Each row is a point on a landscape with many valleys, with its height.
A ball rolls from a point to whichever of its 2 nearest points has the largest drop for the distance, and stops where none of them is lower. Distance is the straight distance between rows; heights are no part of it.
biz (h 273): [107 177  74 105 124 161 132 194 134 143 153  98 157 110 132  90 163 165
 153 131 122 193 152 125 102 114 138 150 105  78]
Noboz (h 63): [172 135 140 111  86 103 129  92 109 113 147 124 151 144 174 123 108 142
 123 118 105 133 121 130 132 151 130 156 152 156]
Viput (h 166): [130 140 175 121 113 128  83  82  93 109 145 151 146 195 143 126  61 104
 128 138  99  71 143  71 168 177 128 161 155 168]
mife (h 445): [152 107 171 149 107  93 136 104 134 113 105 149  72 103 107 180 126 117
 109 120 140  77  87 156 144 110 110  83 157 161]
zefu (h 210): [ 99 144 152 152 150 145 136 152 103 120 104 148  68  77  75 147 117 145
 126 129 120  89 139 131 119 135 101 100 112 150]
zevuz (h 466): [ 46 103  60 167 162 156 117 120  73 132 106 126  68  98 159  38  92 157
 146  71 162 173 150 139  81 122  95 135  90  88]
zeg (h 604): [157 182 176  86 116 119 141 178 166 137 143 133 201 110 129 189 141 104
 157 190  95 108 152 100 145 167 145 155 106 162]
Lazep (h 272): [ 70 142 111 172 153 148 134 145  89 121  92 153  27  43  89 103 117 164
 123 100 146 105 146 151 107 122  94  95 105 129]
padan (h 418): [ 83 165 131 118 169 174 123 201 131 155 122 126 132  81  61 139 155 133
 145 158 111 131 165 106 113 138 122 117  82 113]
tetut (h 513): [171  86 127 124  99  97 154 114 161 121 106 121  95 125 155 156 138 141
 116  90 141 117  78 175 102  91 109  92 164 162]
govi (h 752): [100  90 118 192 152 121 116  92 106 134 127 144  94 102  93 123 132  86
  91 128 145 139 121 143 171  99 121  99 127  59]
luba (h 194): [106 116 123 156 119 135  79  73  70 111 154 149 110 164 149  66  70 118
 103 103 116 129 147 100 159 145 125 151 146 105]
Nek (h 409): [147 107  80 148 127 106 149  76 111 133 157 121 158 134 154  83 136 110
  91 128 124 191 119 150 160 125 165 162 134  75]
mov (h 732): [127 118 131 149 140 125 130 120 129 137 134 133 136 115 105 137 145 102
 100 140 131 147 126 137 151 120 145 111 127  94]
teba (h 379): [146  76 116  75 176 120 196 117 176 160 100 104 158 146 106 142 140 121
 107 136 124 128 103 149  96 131 146 156 110 182]
Kegef (h 529): [160 180 160 141 103 105 168 183 129 125 111 141  81  24 108 199 141 162
 137 146 106  97 103 170 121 118  97  85 131 165]
vib (h 809): [178 102 135 103 117  93 147 123 186 139 126 122 161 143 146 166 162 110
 116 136 138 129  97 149 128 115 141 119 145 134]
doz (h 332): [ 42 123  94 174 160 158 108 148  95 114  85 152  20  72 115  77 107 152
 143  80 167 114 161 141  89 113  81  96  97 120]
gis (h 83): [138 128 132 136  95 123  73  75 108 107 157 139 142 197 170  95  98  99
 108 121 119 126 139 100 173 147 141 155 158 113]
talaf (h 548): [148 177 163 126 127 118 164 180 128 136 113 138 113  37  85 208 148 138
 139 169 103 103 116 153 130 139 113  96 120 156]
ret (h 545): [148 130 121 105 124 124 132 186 212 151 134 110 168 137 121 170 199 107
 145 150 163 151 124 136 122  85 151  93 128  85]
Fom (h 268): [128 127 163 115 157 144 148 151 142 135 101 127 119 113  86 167 128 126
 139 144 122  88 127 122 112 132 116 111 108 173]
tana (h 427): [156 128 110 134 136  92 163  77 110 136 157 126 171 116 135 115 139 110
  83 152 108 172 121 152 167 150 168 168 130 100]
kiril (h 259): [108 137  76 143 116 156 121 172 127 128 132 107 102 107 152  88 147 170
 156  90 155 172 127 147  93  76 110 101 133  70]
gab (h 384): [117 105 164 155 140 119 112  79 101 124 124 151 107 141  93 150  98  94
  99 142 124  83 117 114 171 138 125 114 142 133]
Bito (h 298): [ 72  84 128 124 205 153 138  88  94 141  95 128 127 153  84 102  91 116
 116 133 125 109 148 100 121 171 135 157  91 168]
Mavin (h 495): [181 172 133  88  67 104 105 166 183 109 162 116 200 180 197 138 157 113
 164 144 127 141 142 106 129 134 151 155 142 137]
Daru (h 279): [157 164  78 120  71 123 111 161 152 120 169 104 169 150 195  87 165 166
 148 119 141 194 137 133 127  97 148 139 151  69]
Nomek (h 731): [168 107  81 109  98 120 146 114 141 124 140 100 151 160 189  93 142 163
 133  91 138 182 106 157 110 102 136 144 159 117]
sot (h 444): [148  79  96  80 162 119 196 122 160 150  91  89 131 142 132 123 142 159
 122 103 136 145  93 170  68 109 135 144 118 178]
Furu (h 702): [136 154 108 138 134 124 148 147 129 147 155 127 151  67 101 143 170 121
 109 160 118 177 125 153 153 125 151 117 117  65]
bolar (h 60): [104 163 196 128 130 133  90 102  90 119 135 173 134 158 109 154  61 105
 134 161  92  56 147  66 170 180 118 149 144 160]
Bubo (h 293): [101  96 138 133 147 162  92 149 165 131 115 119 121 178  97 133 144  97
 145 114 151 104 142 100 124 105 119 104 119 116]
vif (h 436): [129 129 152 104 134 151  86 152 185 128 142 120 195 212 119 129 148  74
 146 163 131 100 163  70 150 147 158 150 116 136]
Kupog (h 314): [129 113 143 105 173 135 178 127 134 143 104 122 142 113  86 158 128 128
 116 150 117 114 121 137 117 155 136 140 103 170]
zir (h 414): [125  91 170 161 144  99 138  72 106 119 100 160  75 124  88 167 101  97
  95 138 136  64  93 139 162 126 125  97 147 163]
teber (h 375): [147 116 133 136 135  95 154  55  82 128 144 143 149 130 129 109  97 112
  80 147 104 144 115 137 174 164 158 163 141 131]
pidip (h 512): [169  84 112  94 115 109 165 108 156 128 102 103 116 148 161 131 129 160
 124  91 134 127  90 166  86 104 111 125 148 183]
tudo (h 181): [136 132 142 116 113 125  97  74 107 114 156 137 161 208 157  96  90 100
 118 142 102 115 145  92 164 176 156 183 141 151]
petav (h 565): [169 172 159  93  94 107 118 162 177 121 153 135 202 140 154 172 153  87
 152 181 115 124 148  97 144 154 152 149 122 136]
pup (h 674): [142 123  88 123  80 135 105 107 117 106 154 108 136 177 202  68 117 158
 146  81 130 165 129 127 118 113 123 150 154 113]
Tel (h 839): [164 111 169  96 120 101 139 109 158 133 115 133 165 158 135 177 122  93
 126 146 114  88 106 119 142 143 132 135 134 182]
fumit (h 387): [112 110 163 115 134 154  67 111 147 123 139 135 154 214 112 127 115  69
 136 149 123  81 152  70 163 157 139 141 125 146]
Sudo (h 470): [160 126 155 151  92 102 124 131 143 108 125 139  88  99 134 172 141 134
 118 114 138  99  89 156 128  96 103  76 151 143]
rurup (h 171): [117 102 101 142 136 145 143 151 148 131 106 109  81 111 128 120 153 148
 137  94 162 142 113 161  91  84 107  95 122 120]
bufod (h 773): [167 114 101 121  97 110 142 139 168 133 140 108 147 142 166 127 168 139
 131 108 148 165 102 164 118  86 135 115 153 100]
ritid (h 503): [164 162 161 139  83 117 139 179 151 110 117 132  75  61 125 194 146 155
 148 115 131  95 102 164 105 100  99  75 145 159]
todip (h 515): [160 162 159 149  62 103  53 118 122  99 166 159 131 132 172 148 126 113
 133 130 128 114 125 113 164 123 121 103 172  94]
Kulen (h 623): [130 126  96 113 102 153 104 103  98 101 140 107 128 167 185  53  96 176
 144  77 126 152 138 118  93 136 113 163 141 144]
Vof (h 204): [135 156 181 138 124 108 144 110  83 122 121 159 110  89 103 170  78 140
 121 155  95  81 116 119 151 161 113 126 143 169]
tagak (h 389): [171 168 112 120  57 100  91 158 165 115 172 117 178 158 204 121 169 130
 148 129 143 170 133 131 138 107 147 126 159  74]
Gogo (h 341): [113  99 163 139 136 141  79 109 141 124 128 144 126 183 106 137 118  78
 123 133 135  90 135  96 153 129 123 111 133 125]
toz (h 123): [140 186  78 107  88 142 123 182 135 125 169 104 166 112 172  90 162 175
 151 126 120 200 142 135 113 112 140 146 130  71]
rabe (h 154): [105 150 175 150 150 124 152 112  74 124  97 161  71  84  78 151  78 156
 113 138 108  68 128 125 140 161 107 119 127 175]
tos (h 254): [ 93  60 139 147 169 158 110 142 174 139  89 120  94 171  82 140 147  85
 134 113 167  85 136 111 114  93 110  88 105 133]
raba (h 476): [126 126 128 112 123 146  94 165 204 138 139 118 187 202 122 134 175  76
 148 162 149 136 160  91 156 115 156 130 119  90]
Gon (h 859): [156 114 196  86 124 106 126 108 158 127 114 143 164 172 133 193  99  87
 148 154 111  56 115  97 145 156 122 140 136 212]
sor (h 156): [121  77 124 148 172 124 179 119 145 146  83 122  91  94  77 158 150 108
  94 128 151 118 102 169 119 105 133  97 114 136]
dume (h 546): [ 90 115  77 129 144 157 120 111  68 117 127 113 102 123 164  45  90 176
 144  74 134 168 142 130  77 132 114 156 111 123]
kek (h 107): [136 106 111 143 147 123 175 134 144 136 101 118  86  84 106 149 154 138
 112 115 146 132 101 180 107  94 120  98 122 133]
gad (h 435): [ 76 102  84 100 188 166 144 142 130 153 105  87 142 151 111  84 130 146
 155 117 142 159 152 110  67 135 135 166  74 143]
bosam (h 516): [133  94 110 111 134 136 124 182 223 152 122  99 170 193 125 148 192  93
 152 136 173 146 134 119 124  70 148 105 133  86]
mupe (h 188): [154 151 162 115 109 115 135 105  92 112 126 139 139 130 143 146  77 149
 137 137  90  95 120 110 130 162 114 156 146 184]
radif (h 360): [ 68  86 107 115 220 163 162 114 107 154  89 108 121 129  81 106 114 130
 126 127 139 126 145 118  89 160 135 158  66 164]
Kinot (h 356): [ 94 168  92 102 153 174 135 196 127 148 139 109 140  96 100 110 156 157
 152 139 121 170 159 122  92 126 136 138  87  98]
vovu (h 237): [ 82 115 146 119 191 146 144  80  74 140 114 131 140 144  86 103  76 134
 108 149  98 109 150  95 138 192 144 173 101 157]
beziv (h 580): [152 185 164  91 119 135 152 201 161 143 130 125 159  74 106 200 156 130
 160 170 101 120 129 129 109 141 120 118 107 158]
gane (h 251): [164 113 116 169  71  96  95  85 106 106 149 142 105 120 173 115 118 136
 107  93 139 144  94 159 150  97 111  95 174  89]
gibi (h 211): [ 94  69 136 162 171 141 136 115 142 133  78 128  75 134  77 142 131  98
 110 112 157  91 125 140 124 103 118  93 112 141]
rik (h 161): [ 96 154 177 126 170 138 136 111  83 139 126 160 143 126  68 142  82 122
 119 175  91  88 153  85 165 190 134 157 111 149]
radi (h 395): [ 43 130  70 156 167 160 124 155  84 133  95 133  43  65 135  62 112 171
 153  76 166 145 157 142  64 120  94 112  80 112]
mabun (h 654): [158 174 100 116 103 110 141 173 157 140 169 116 183  90 135 144 197 131
 126 166 124 190 127 149 146 116 165 128 124  59]
zin (h 325): [137 110  82 166 100 118 122  78  91 111 158 127 116 112 170  72 123 137
 105  94 134 182 114 158 145 106 123 131 154  69]
pez (h 324): [110 130 144 152 154 106 153  55  42 123 128 156 110 107 108 104  66 144
  84 143  98 127 121 121 167 171 139 160 137 130]
burud (h 523): [ 77 136  53  92 159 170 142 177 124 139 120  80 134 133 154  69 133 184
 173  96 153 181 145 123  52 109 127 160  88 119]
par (h 260): [ 90 137 133 168 138 136  96  71  45 116 149 166 101 129 120  75  65 133
  93 120 104 127 146 100 157 156 121 152 147  99]
Tar (h 469): [164 172 133 141  57 102  73 136 134 106 176 134 149 130 187 126 145 134
 143 120 123 143 133 118 150 117 125 118 164  83]
geba (h 597): [147 186 121 106 101 130 124 209 175 144 160 112 177 100 126 161 197 124
 156 164 124 168 144 128 118 108 146 111 120  79]
dipev (h 187): [161 128 135 146  81 104 112  93  93 106 143 140 105 119 162 118 105 151
 114  94 124 133  97 145 130 122 113 116 161 133]

Two balls start at each pair of points below. Name the first point that both come to, or write never.
beziv and vib -> never
radif and radi -> never
govi and tana -> never
pidip and dume -> zefu

Call two points neighbours if one is among the 2 nearest of the other. Go from one point of each pair to the other, from neighbour to neighbour, staying as low as possible. Name the highest point that can't be avoided.
rabe and bolar -> tana
rabe and Noboz -> Vof
toz and kek -> biz
bolar and gis -> tudo
